Each row is a point on a landscape with many valleys, with its height.
From any point a ball rolls to the lowest of the 2 points nearest to it. It stops when none of these is lower. Distance is the straight distance between rows; heights are no part of it.
z_148 h=579: [188 123 161 147  60  79  86 169 146  92  93 142 116 157 127 123 156 154
 177  72 153 136 154 124 123]
z_510 h=466: [143 123 141 134 154 133 205 140 163 139 183 127 125 177 140 119 109 167
 149 118 175 135 141 186  91]
z_313 h=861: [172 134 152 104  92  94 168 166 134 165 160 148 142 152 152  84 147 165
 163  89 151 148 150 186 114]
z_428 h=407: [117 121 139 123 147 144 182 137 133 142 167 135 122 144 128 120 124 154
 140 120 145 142 147 173 101]
z_865 h=433: [144 133 137  95 147 123 206 100 126 184 151 135 149 125 131  90 105 139
 124 128 150 153 118 183 143]
z_181 h=241: [ 95 134 133 128 128 136 132 143 158 127 109 118 156 117 131 138 107  99
 119 194 116 133 111 117 113]
z_817 h=568: [109 151 126 148 188 121 184 138 174 118 152 121 129 179 150 135  96  85
  96 183 110 126 103 126  96]
z_262 h=493: [121 130  85 128 171  87 174 149 105 118 152 143  94 152 135  88 136 108
  74 127  82 119 114 147 101]
z_770 h=109: [193 123 163 116  81 113 133 179 159 159 133 135 161 150 167 118 137 137
 187 147 185 139 176 154  90]
z_205 h=478: [ 67 169 130 138 114 171 129  98 128 158 101 128 163  80 108 136 122 130
 134 119 126 150 124 142 170]
z_204 h=634: [166 143 141 120  95 154  91  77 141 137 119 107 157 102 153 155  91 105
 116 155 140 157  84  65 165]
z_392 h=414: [159  99 130  99 130 139 117 105 119 144 133 104 136 112 144 151 111 103
  92 161 133 134 100  86 124]
z_475 h=302: [175 115 170  93 111 136 140 109 151 174 158 119 169 125 181 147  99 134
 149 158 180 142 135 141 121]
z_478 h=442: [ 91 114 121 143 147  95 135 155  89  90 136 150  76 136  95 108 168 167
 122  56 125 110 147 170 106]
z_414 h=449: [128 112 137 115 148 170 121  92 153 147 138  87 153 120 138 178  83  98
  95 186 152 127  89  77 129]
z_879 h=391: [111 109  98 117 167 137 175 119 105 176 141 122 149 107 120 121 123  78
  77 188  95 126 101 125 127]
z_661 h=639: [207  89 125 110 141 133 144  79  96 122 179 118  84 134 104 131 109 161
 108  53 155 116  73 112 135]
z_954 h=619: [144 147 154 115 100 163 112  61 137 168 124 108 175  73 155 158  99 109
 121 140 156 135  94 106 179]
z_528 h=310: [170 109 150 124 156 114 171 113 183 125 175 113 124 163 153 142  69 144
 142 154 166 127 108 122  97]
z_885 h=335: [ 70 151 138 176 133 138 107 145 158  80 106 117 116 156 116 155 125 148
 145 113 130 126 142 133 120]
z_223 h=592: [192 125 127 104 123  83  85 124 111  71 113 147  81 163 129 129 132 119
  94 140  87 138  80  69 108]
z_963 h=178: [127  92 117 139 205 169 117 121 135 108 174  90 103 161 106 182  95 132
  92 142 153  96 113  97  85]
z_527 h=451: [ 53 161 138 160 122 177 113 112 150 121 100 112 138 114  90 150 115 156
 152 115 133 139 139 146 162]
z_839 h=303: [ 97 137 129 158 131 134  89 147 146  64 113 125  94 135 103 163 122 132
 115 110 123 121 104 101 116]
z_119 h=327: [ 67 127  65 146 196 157 183  95  88 190 129 120 128 116  92 105 134  81
  73 135  83 117  88 156 151]
z_114 h=538: [114 124 114 109 111 161 137  75  94 180 129 110 153  58 111 127 136 125
 104  99 134 132 112 136 181]
z_819 h=382: [203  96 144  82 127 145 115  89 108 165 152 115 154 113 166 139 127 110
  95 173 142 130 103  90 134]
z_447 h=575: [194 115 151 114 117 110 144 114 141 106 175 122 107 165 125 125 111 178
 148  76 152 144 101 123 113]
z_526 h=66: [185 136 154 145  59 128 109 179 145 150 106 128 167 133 163 131 153 139
 211 122 195 127 206 143 100]
z_248 h=425: [168 149 119 115 104 113 151  67 113 136 132 140 129 118 124 103 113 122
 100  85 112 156  71 121 170]
z_71 h=763: [ 97 128 143 140 118 175 124 126 143 130 144 124 131 123 103 152 142 185
 185  74 167 135 166 176 135]
z_904 h=247: [176 103 163  93 141 126 153 115 166 149 157 116 156 154 168 122  91 130
 125 168 162 136 119 125 116]
z_9 h=392: [160 138 127 115 101 155 116  66 107 144 133 123 126  97 116 120 117 143
  97  61 124 149  69 115 182]
z_27 h=614: [104 141 145 151 126 154 102 200 144 144  80 125 149 155  97 122 166 145
 212 184 174 121 223 169  97]
z_239 h=443: [103 154  97 135 100 102 107 114 117 101  78 134 123  88 108 120 142 101
 101 125  77 133  89  88 169]
z_836 h=596: [132 136 150 171  74  84 100 159 144  73  95 139 105 150 112 124 138 153
 164  62 135 137 118 122 136]
z_556 h=356: [ 80  99 119 105 147 133  97 189 100 107 128 128 130 111 105 138 157 114
 137 192 120 101 178 123  84]
z_542 h=352: [153 148 137 115  79 134 121  88 105 137 142 133 130  79 115 128 126 146
 132  37 139 145 103 135 186]
z_56 h=228: [153 107 152 122 119 107 138 182 161 110 131 127 116 170 147 119 129 142
 146 151 165 118 168 141  84]
z_562 h=285: [133 160 101  98  77  86 117 119 102 146 110 170 160  72 159  72 154  84
 142 155  93 133 140 132 169]
z_410 h=496: [157 164 144 135 109 102 130  96 191  96 104 138 143 166 156 131  92 114
 132 126 102 175  58  98 153]
z_134 h=198: [ 99 129 140 133 117 127  92 162 141 108  89 107 141 121 125 159 127  99
 131 187 114 119 142 100 107]
z_232 h=637: [141  94 163 104  99 134  99 139 106 129 140 132 118  97 145 150 130 145
 143 123 165 115 159 111 131]
z_791 h=473: [ 56 185 139 179  92 154 144 123 172 107  91 128 140 126  98 127 117 139
 162  87 120 150 130 161 169]
z_600 h=283: [ 69 126 136 139 165 205 147 102 128 140 140 115 138 127  96 150 117 154
 145 148 150 138 156 164 135]
z_796 h=311: [117 108 127 120 112 140  71 116  61 111 137 128 106  75 108 141 153 141
 109  78 131 106 122 100 150]
z_230 h=492: [162 130 100 109 117  85  89 109  85  93 107 148  96 116 124 102 137 115
  86 104  77 146  77  81 155]
z_974 h=746: [106 147 144 158 102 175 136 122 188 141 143 109 150 142  97 148 113 190
 207  77 178 143 145 178 144]
z_479 h=95: [156  95 178 114  98 114  46 162 134  90 101 110 119 120 141 171 143 139
 163 144 170  93 186  92  99]
z_186 h=517: [118 147 100 149 176  82 155 157 136  76 149 149  84 163 143 102 132 104
  85 123  89 121 101 133  99]
z_282 h=589: [109 136 115 107 109 164 116  85 103 172 114 106 170  63 143 138 122  87
 100 168 115 130 115  95 161]
z_971 h=458: [103 190 116 175 157 106 169 135 190  91 130 127  92 176 136 130  98 107
 105 103 112 148  71 131 134]
z_460 h=167: [178 106 170 111 115 110 154 165 165 122 151 122 150 164 176 116 114 141
 164 152 163 140 159 138  87]
z_345 h=274: [ 96 166 109 143 116 104 141 147 158 120  91 135 153 121 136 120 121  78
 126 181  84 136 101 116 130]
z_884 h=698: [ 96 149 149 148 122 140 164 142 206 140 119 113 148 158 131 134  93 126
 156 173 148 148 137 154 109]
z_635 h=413: [ 91 160 111 146 105 144 114  88 138 119  88 114 134  97 108 138 110 105
 102 128  98 147  75  89 176]
z_584 h=217: [219 139 157 100  84  96  56 109 103 100 117 165 135 115 170 120 146 130
 142 100 127 112 128  91 140]
z_601 h=183: [ 86  92  77 125 173 160 132 117  74 158 126 100 134 110  88 137 157  94
  58 141  89  92  95 109 137]
z_254 h=836: [107 101 132 151 160 157  82 103 120  91 153 109  73 136  86 171 133 186
 127  64 156 105 116 112 110]
z_147 h=465: [153 115  91 106 176  69 197 123  98 151 150 154 116 138 138  66 136 103
  84 143  81 124  99 152 114]
z_84 h=638: [150 144 153 149  87 140 135 105 188 108 143 118 136 145 125 150  90 165
 173  72 171 143 106 138 146]
z_919 h=779: [179 160 157 133  50 135 148 136 171 160 128 136 174 147 149 114 130 146
 204  94 182 151 155 168 141]
z_835 h=544: [137 135 124 139 130  74 141 148 106  91 135 152  87 145 121  95 147 138
 105  80  99 126 108 129 126]
z_886 h=506: [ 86 143 135 120 115 198 115  80 105 187 111 105 156  67 122 141 132 129
 126 116 144 125 126 138 185]
z_662 h=319: [186 145 139 124  77  62 132 134 156 106 123 170 119 181 157  79 130 151
 138  92 107 166 105 132 133]
z_783 h=351: [ 94 155  93 178 191 156 128 104 128  99 133 108  79 158 104 156 113 104
  69  90 111 115  56 102 122]
z_720 h=212: [ 65 143  76 134 177 132 173 125  73 147 144 139 104 110  94  99 157 123
  97  99  88 121 132 172 141]
z_959 h=403: [ 84 163 131 173  66 108 108 153 161  97  67 147 128 138 110 127 133 117
 168 104 107 143 127 124 155]
z_251 h=732: [147  80 144 119 155 129 129 124 123 106 182 109 104 142 122 161 105 164
 130 116 167 109 126 111  85]
z_65 h=365: [178 133 108 126 140  53 152 146 151  97 130 162 110 186 163  78 118 115
 105 148  84 148  92 123 104]
z_964 h=853: [100  80 115 143 176 188 102 101 111 118 177  87 109 127  83 175 114 178
 122  91 168 104 119 116 111]
z_613 h=200: [216 138 152 112  54  94  94 125 170 126  85 169 153 164 185 104 128 128
 177 143 124 144 147 100 138]
z_388 h=611: [ 70 147 112 124 128 185 126  99 120 189 102 112 174  72 105 137 112  96
 121 191 125 129 129 124 157]
z_197 h=654: [ 55 140  84 137 145 158 136 129 133 151  98 109 141 112 108 153 123  70
  72 182  87 130  94 106 137]
z_996 h=402: [201  99 130  60 139 101 157 114  96 196 168 157 146 100 185  91 137 123
 102 151 135 132 156 145 132]
z_156 h=390: [ 90 170 114 157 141 152 131  92 150 114 102 107 129 133 110 146 103  94
  90 106 104 150  53 101 159]
z_697 h=292: [212 147 138 103 109  86 131  88 155 109 122 172 115 191 156  85 109 154
 132  96 109 174  82 110 125]
z_771 h=177: [217 125 157 118  70  96  69 142 156 121  89 154 159 135 196 130 136 120
 164 176 141 119 157  96 120]
z_246 h=705: [ 61 128 104 141 196 154 153 136 101 127 146 121 106 135 103 127 140 139
 112 153 102 113 162 165 101]
z_618 h=262: [179 138 158 125  64 116  74 118 108  97 120 151 121 108 146 139 142 144
 145  70 140 133 125 108 170]
z_856 h=218: [113 112 116 156 207 143 141 123 138  87 166 105  80 178 123 168 107 118
  97 112 132 110 101 106  87]
z_532 h=525: [165 128 156 131 121 117 171 137 177 122 172 130 119 170 142 122  94 165
 158  86 167 139 125 152 105]
z_692 h=518: [161 127 148 103  99 121 113 142 137 150 122 130 168  97 181 130 119  90
 132 204 142 117 148 109 130]
z_962 h=370: [ 96  81 102 145 214 191 144 103  89 160 163  96  99 144  84 156 130 146
 105 121 147 103 142 164 122]
z_467 h=313: [ 94  90 130 114 165 139 120 156  85 130 151 120 117 125 116 145 150 138
 108 161 140 102 182 124  80]
z_588 h=725: [ 68 147 126 165 155 171 165  93 150 136 132 113 115 131  98 145  99 157
 119  83 140 131  96 155 145]
z_361 h=375: [191  92 132  64 127  94 130 154 101 169 166 148 157 115 186  93 143 115
 118 194 136 119 164 125 102]
z_493 h=539: [154 135 129 143  79  83 120 180 165 113  87 137 136 162 148 112 128 126
 160 135 129 135 160 127 110]
z_906 h=519: [124 119 105  79 133 104 171 137  70 189 165 164 126  82 125  75 164 138
 149 121 114 117 179 180 127]
z_404 h=343: [164 139 122 148 104  58 149 169 154  99 117 160 106 190 151  82 131 129
 139 115 103 140 118 142 117]
z_755 h=615: [132 135 152 156  76 123 111 140 161  98 119 120 126 150 121 144 128 162
 173  70 157 129 138 142 128]
z_375 h=284: [146  92 156 120 126 105 122 190 131 119 152 136 116 167 143 111 146 164
 163 132 180 107 193 165  57]
z_667 h=494: [ 64 113 108 150 183 139 114 138  80  96 136 132  82 130  89 127 163 157
 113  85 115 109 156 163 124]
z_763 h=223: [ 67  91  62 118 177 142 128 141  78 148 133 117 122 121 100 140 158  80
  70 174  76 103 122 103 109]
z_905 h=555: [158 135 124 157  58  81 102 198 144 110  75 146 139 135 137 105 169 118
 176 127 144 123 181 128 124]
z_552 h=215: [ 86 106  89 109 155  95 131 141  62 141 138 144 100  98 101  99 164 117
 105 134  84 103 152 134 119]
z_417 h=755: [ 93 130 104 139 223 116 187 158 122 124 171 133  80 186 134 117 123 130
  96 156 112 102 158 167  74]
z_409 h=179: [ 84 109 129 134 175 196 128  98 161 136 144  88 148 136 113 179  92 143
 131 167 158 131 118 105 122]
z_830 h=676: [ 66 148 115 157 159 172 139 101 166 136 101  91 156 126 112 168  97  83
  98 176 105 151  90 102 133]
z_64 h=710: [117 130 122 142 175 165 158  96 140 129 160 119 108 149 103 138 100 169
 125  66 147 126 108 152 132]
z_605 h=559: [152 112 149 125 102  80  75 163 119  71  94 138 111 117 140 138 149 112
 130 144 112 116 132  84 116]
z_318 h=368: [115 150 108 162 177 143 163 107 144 111 134 106 106 164 108 134 104 107
  73 102 110 138  58 115 140]
z_512 h=384: [175 113 109 106 130  65 142 162 128 123 138 144 129 167 169  86 132 113
 108 178  93 129 132 113  95]
z_95 h=546: [120 117 165 142  76 137  42 145 122 112  88 124 124  74 129 151 169 131
 169  95 159 100 186 118 147]
z_978 h=620: [171 137 132 107 108 125 102  82 137 117 106 127 141 137 153 130 100 101
 108 164 108 156  67  68 156]
z_168 h=481: [192  90 107  81 147  84 181 107  78 167 162 158 125 122 144  62 142 117
  83 115  88 139 115 144 133]
z_138 h=469: [134 148 110 131  90  96  94 122  95 102 103 154 118  91 119  90 137 112
 110 101  79 146  86 101 178]
z_257 h=733: [124 152 148 170  75 163 141 154 204 134 108 105 153 168 111 149 110 173
 210 100 182 146 160 166 134]
z_854 h=331: [ 91 107 127 145 189 199 147 107 114 139 167 100 104 139  92 156 121 171
 133 119 146 118 164 169 118]
z_4 h=540: [ 61 105 110 150 193 168 101 130  57 110 140 122 103 119  77 134 174 177
 121 113 117 118 192 166 139]
z_911 h=347: [213 112 171  74 114 136 112  90 122 166 150 129 170 106 201 133 110 132
 128 159 166 135 132 116 142]
z_606 h=840: [170 153 145 120  82  90 163 146 149 162 127 147 155 157 157  79 139 143
 165 127 142 159 156 169 125]
z_196 h=148: [130 103 164 138 105 122  74 174 147 110  92 114 136 124 130 166 134 119
 155 156 151  97 166 100 107]
z_260 h=692: [126 103 110 157 168 159 161  86 105 135 170 125  89 130  91 127 120 147
  91  37 137 131  80 156 141]
z_994 h=266: [237 130 145  93 104  87  87 101 131  92 130 160 100 190 159  98 126 157
 132 130 105 155  95  98 123]
z_801 h=225: [193 166 130 133  48  84 115 144 165 136  84 160 156 138 167  93 137 122
 176 119 106 163 128 120 161]
z_730 h=426: [ 74 148 131 156 109 189 120  81 141 112 110 117 122 100  93 150 110 162
 146  65 134 157 106 126 161]
z_334 h=460: [138 161 127 123 104  96 143  90 153 133 119 146 142 129 137  96 108 124
 118 122 101 161  87 139 165]
z_612 h=548: [190 101 143  90 130 116 133  92  97 144 163 127 116 112 137 120 128 142
 115  99 142 136 120 121 142]
z_87 h=399: [101 121 100 143 171 161 151  98 115 145 120 114 117 116 105 134 120 111
  73 105 118 135  80 122 143]
z_93 h=453: [127 116 122 116 126 121 135 133 102 138 137 134 123 107 131 112 132 131
 114 147 119 123 136 133 120]
z_455 h=522: [145 150 138 170  83  98 124 174 196  97  76 134 126 178 130 127 103 130
 171 133 145 146 124 113 120]
z_3 h=301: [100 140  96 116 117  91 123 149 129 122  95 131 158 101 128 119 136  66
 123 210  72 126 129 104 120]
z_637 h=338: [175  98 105  80 119  80  80 130  59 127 144 143 118 100 144 104 162  94
  96 157  93 111 134  80 123]
z_366 h=333: [ 83 133 115 164 163 158 107 116 137  84 125 100  87 148  98 175 124 131
  86  89 103 110  77  93 120]
z_463 h=508: [163 159 152 148  92 100 127 136 200  88  81 138 134 181 148 134  99 121
 152 147 122 159  80 101 144]
z_722 h=545: [109 151 123 149 165  92 167 164 169 108 130 133 106 181 148 109 117 107
 116 156 106 126 118 136  97]
z_928 h=675: [ 85 156 140 160 145 151 172 125 189 114 136 115 137 157 127 143  83 150
 151 121 156 137 122 164 120]
z_869 h=372: [ 54 159 133 174 108 132  96 156 145  84  70 125 120 121 105 144 129 135
 156 117 103 133 154 130 149]
z_252 h=778: [121  85 127 139 213 129 162 155 129 118 181 122  81 183 138 135 122 137
 104 137 140 105 160 152  60]
z_719 h=400: [ 89 141 136 144 100 158  92 107 123  94 103 120 107  95  97 156 120 147
 133  62 127 131  95 100 159]
z_782 h=650: [ 44 131  84 139 165 182 119 111  67 138 111 122 131  78  74 126 161 153
 114 135  96 132 155 159 164]
z_69 h=693: [ 94 149 144 145 135 169 144  94 171 125 109 106 150 129 121 149  70 109
 125 167 125 148  82  99 150]
z_549 h=557: [161 143 159 108  79 139 112 126 134 162 132 134 173  86 171 139 131 130
 166 133 167 115 157 150 151]
z_948 h=578: [182 103 136 104 111  57  76 158 120  68 101 152 103 164 151 117 148 116
 112 153  98 126 127  75 104]
z_298 h=487: [ 91 190 137 173  73 125 157 126 193 125  85 137 152 129 114 108 108 122
 163 103 112 157 115 158 174]
z_859 h=821: [163 153 145 140  73 108 181 182 180 157 123 140 163 177 141  81 136 148
 184 116 155 159 173 176  95]
z_352 h=264: [111 114 139 142 166 124 107 146 132  65 142 120  83 157 113 168 110 130
 110 114 133 108 117  97  89]
z_851 h=309: [116 133  86  95 117  83 107 139  90 132 124 143 147  77 141 114 151  76
 124 182  75 116 141  98 135]
z_589 h=412: [151 109 131  98 130 101 136 149 133 122 144 128 136 140 153 125 128 118
 117 170 119 130 117 119 106]
z_779 h=339: [120  81 134 117 161  94 142 188 106 114 159 141  97 154 118 105 171 166
 140 122 146 102 179 173  60]
z_73 h=690: [146  96 152 109 133 155 112 114 135 127 157  94 125 107 136 152 108 147
 131 132 163 121 133 112 105]
z_57 h=373: [128 127 122 130 180 136 210  92 123 174 151 126 130 135 124 105 102 118
 104 111 126 134  99 170 139]
z_437 h=440: [ 99 183 121 174 125  97 139 153 170  72 103 138  89 171 123 117 121 119
 126 104  96 142  99 127 130]
z_975 h=588: [166 114 173 125  79 124  72 150 116 119 119 133 136  97 139 151 155 156
 167  95 164  99 176 131 131]
z_166 h=603: [ 90 116 109 124 186 156 159 126 135 158 136 108 146 156 122 162 102  72
  55 211 107 120 100 106  92]
z_840 h=717: [111 148 153 161  99 154 141 151 211 123 101 105 157 167 123 144 115 139
 192 158 172 137 153 152 106]
z_229 h=595: [ 54 133 112 131 170 172 101 138  67 130 128 128 131  96  76 122 163 152
 146 158 114 122 195 163 146]
z_216 h=152: [195 112 169 115  82 106  53 155 134 108 101 134 132 124 176 139 151 115
 166 152 153 103 169  87 119]
z_639 h=587: [107 126 110 129 184 119 171 142 162 137 138 120 151 161 148 142  99  58
  78 221  98 129  97 108  97]
z_864 h=227: [ 92 133 142 124 147 191 139  99 163 154 140  90 149 117 118 161  95 150
 154 152 166 139 141 139 133]
z_182 h=482: [134 110  90  71 142  86 181 149  61 174 158 160 135  83 136  73 157 105
 127 155 111 104 165 161 123]
z_291 h=694: [ 60 122  98 143 160 180 152  93  79 148 125 120 123  92  76 125 148 153
 110  84 116 129 127 176 167]
z_469 h=783: [113 116 153 130 118 152 103 131 124 108 167 132 114 124  87 156 144 205
 161  44 156 126 164 169 131]
z_829 h=476: [158 115 156 100 123 171 114  92 167 152 136  97 160 113 159 165  72 111
 125 190 167 131 107  84 123]
z_827 h=537: [139 138 149 134  75  97  59 164 126  88  67 133 136 108 142 140 155 100
 156 152 110 113 148  89 142]
z_614 h=726: [116 157 154 130  82 167 115 114 167 144 101 106 164  98 142 167 103 124
 166 139 155 142 135 118 158]
z_10 h=606: [178 133 118 110 121  99 108 114 142  88 122 141 120 158 150 112 110 117
 111 151  96 149  81  70 128]
z_538 h=632: [ 47 158  91 132 144 154 146 119 134 163 103 114 167  93 108 136 117  87
 115 211  94 139 121 129 139]
z_116 h=300: [167  83 134  83 120  87  96 145  53 133 153 140 109  80 150 112 162 125
 112 125 118  96 169 111 110]
z_724 h=422: [ 85 172 110 172 104  82 115 158 156  69  68 149 104 138 117 119 137 111
 143 104  82 140 111 123 131]
z_887 h=505: [104 121 158 146  83 102  42 161 114  90  82 131 116  92 116 151 162 119
 161 115 134 102 167  94 135]
z_12 h=720: [ 50 147  98 163 182 186 164  93 114 159 131 114 132 117  87 130 127 145
 116 100 128 135 119 180 157]
z_360 h=366: [107 121  78 134 192 122 181 110 116 181 130 124 137 137 114 110 119  70
  57 149  92 122  75 134 131]
z_273 h=601: [ 96 148 144 149  91 158  97 197 132 156  73 141 145 118 116 134 165 144
 214 146 161 117 211 154 118]
z_610 h=457: [128  93  84  88 175  94 174 154  69 158 163 151 121 116 126 100 158 109
  96 179 101  99 158 145  92]
z_832 h=567: [193 124 141 130  55  61  75 187 135 100  77 151 125 152 150 102 170 128
 177  97 138 122 175 113 121]
z_106 h=734: [ 82 121  99 154 238 157 163 147 101 136 166 125  82 176 124 123 134 132
  90 142 105 107 162 162 110]
z_942 h=243: [131 110 133  99 115 122  87 140  63 123 138 138 105  66 120 120 169 130
 118 108 127 101 161 114 130]
z_175 h=441: [166  95 113  73 150 106 176  96  70 201 154 147 139  88 144  86 136 111
 101 137 118 131 123 146 148]
z_617 h=709: [ 89 168 153 153  99 165 124 116 195 120  90 106 154 126 124 156  82 114
 151 165 144 149 109 117 159]
z_615 h=121: [ 74 132  77 130 164  88 154 149  81 118 140 167 106 101 100  80 166 130
 109 109  71 111 147 168 125]
z_624 h=649: [ 61 122 114 145 201 185 135 146 128 123 137 109 139 154 105 173 115 114
 110 216 115 119 155 133  96]
z_608 h=282: [ 85 127  80  89 122  95 108 150  66 146 123 143 136  69 118 108 167  97
 121 161  92 101 158 114 135]
z_820 h=357: [184  95 122  67 130  90 102 138  77 145 148 148 143 102 164 105 155  90
 101 190 104 110 161  93 110]
z_431 h=514: [134 132 106 126 121  81 100 125  89  68 115 151  76 126 111 106 161 124
  96  82  83 132  84 101 126]
z_517 h=269: [ 78  90  97 109 186 147 132 142  86 140 156 112 123 113 110 146 139 109
  89 184 103  93 153 120  85]
z_52 h=406: [ 75 116 119 126 139  96  86 173  98  94 106 136 104 111 102 129 159 121
 117 155  91  95 167 112  92]
z_799 h=658: [102 146 150 164 123 137 144 113 180 101 136 118 125 145 124 148  92 150
 148  95 158 139 103 131 136]
z_234 h=409: [109  94 101 131 193 181 147 103  98 170 141 110 125 133 102 146 116 115
  83 124 142 109 106 142 125]
z_569 h=761: [165 168 159 133  50 141 111 133 155 155 121 121 175 121 149 141 135 151
 209  56 174 140 150 165 156]
z_812 h=608: [208 122 120 124 129 122 128  85 136  93 176 115  90 160 110 123  98 164
 122  63 150 139  71 104 132]
z_803 h=242: [242 136 161 104  78  89  68 102 122 105 118 158 112 151 174 129 131 148
 146  99 121 145 115  86 136]
z_184 h=135: [106 108 133 135 190 172 148 117 166 135 162  93 126 163 119 172  80 128
 110 155 152 116 118 127  90]
z_307 h=395: [106 105 130 116 172  94 153 160  81 108 164 148  83 131 107  95 171 163
 118  80 123 109 173 181  87]
z_98 h=809: [118 101 146 129 127 143  98 107 103 102 148 117  99  98  92 161 139 190
 148  41 163 113 144 127 124]
z_32 h=670: [148  99 126 133 144 135 136 108 103 110 174 118  80 134 103 129 132 170
 109  50 144 114  98 126 125]
z_265 h=97: [177 126 160 146  71 144  75 176 139 148  81 123 156 113 154 161 159 127
 210 137 210 104 205 141 107]
z_381 h=625: [ 70 118 114 144 198 189 154 116 130 146 133 100 156 145 104 163 112  93
  87 196 119 124 126 115 114]
z_930 h=361: [104 111 121 130 118 158  89 100  93 105 125 113  97  95  98 159 136 152
 104  82 124 121  96 101 141]
z_880 h=501: [138 115 160 100 117 149 108 131 148 149 123 103 164 111 169 154 101  93
 132 223 154 135 129  90 128]
z_91 h=801: [185 152 158 118  79 132 174 168 178 177 141 132 175 164 138 107 142 156
 203  97 191 149 178 192 103]
z_264 h=581: [ 95 140 153 148  81 154  68 160 118 132  84 147 141  97 108 139 178 149
 190 109 146 108 199 147 138]
z_227 h=432: [148  91  97  94 168  93 155 128  83 141 149 130 120 121 133 100 144  96
  77 174  91 117 127 105 104]
z_805 h=576: [127 128 143 131  96  90 125 159 120  89 116 152  99 131 124 113 142 146
 133  92 121 129 129 127 124]
z_444 h=134: [109  86  93 110 144 146 122 113  69 150 134 115 113  84 114 123 159 107
  69 112 102 102 107 111 139]
z_855 h=307: [167 140 151 146  61 135 100  99 131 107 140 133 124  99 124 131 138 166
 170  34 145 139 115 127 175]
z_484 h=566: [134 137 105 101 111 144 118  81  80 180 124 123 156  54 135 112 137  93
  95 134 118 131 104 115 183]
z_121 h=491: [189 116 140  98 137 108 175  95 128 157 154 133 136 136 139  93 115 137
 105 116 140 155 100 144 131]
z_89 h=483: [149 171 119 141 116  99 159  90 171 126  98 141 153 152 145 105  99 109
 111 157  89 185  69 109 164]
z_466 h=590: [176 151 157 100  90 163 122  76 123 183 139 133 174  68 168 148 117 127
 146 129 169 123 134 131 168]
z_567 h=326: [124 143  90 141 174 116 203  94 108 176 140 132 116 137 108  95 117 103
  76  77 104 135  69 170 148]
z_870 h=771: [149  97 138 123 179 121 162 144 138 114 174 116 101 169 149 138 114 139
 107 142 149 110 137 127  71]
z_508 h=745: [128 157 156 136  52 150 103 113 163 143 109 127 163 105 154 142 115 148
 188  86 164 139 140 136 179]
z_531 h=459: [ 94 103 140 134 101 112  75 164 105  99  95 137 112  97 110 135 162 121
 147 137 106  99 170 112 114]
z_383 h=252: [164 176 114 116  52  93 111 137 145 134  91 160 161  97 166  86 139  95
 160 137 105 144 146 129 178]
z_893 h=411: [132 102  86  93 153 111 154 122  97 156 141 121 148 125 126 122 134  61
  69 198  79 117 105  95 116]
z_294 h=342: [ 84 132 130 120 158 159 167 123 123 156 134 134 148 127 115 127 130 143
 129 143 132 138 144 161 134]
z_807 h=534: [177 143 147 109  73 135 100 143 131 149 108 139 180  88 190 127 132 109
 164 174 155 111 171 128 134]
z_838 h=677: [ 56 132 118 156 188 171 128 139 129 100 128 113 110 156 107 148 125 145
 117 165 116 106 164 143 108]
z_226 h=281: [ 85 126  76 142 185 133 185  93  85 190 134 129 113 112  95  90 143 107
  77  85  92 118  95 175 153]

For each start below, name the point where the ball stops.
z_805 -> z_184
z_978 -> z_444
z_588 -> z_184
z_870 -> z_444
z_493 -> z_584
z_437 -> z_184
z_298 -> z_184
z_106 -> z_147
z_12 -> z_526
z_589 -> z_584
z_273 -> z_444
z_549 -> z_904
z_27 -> z_444
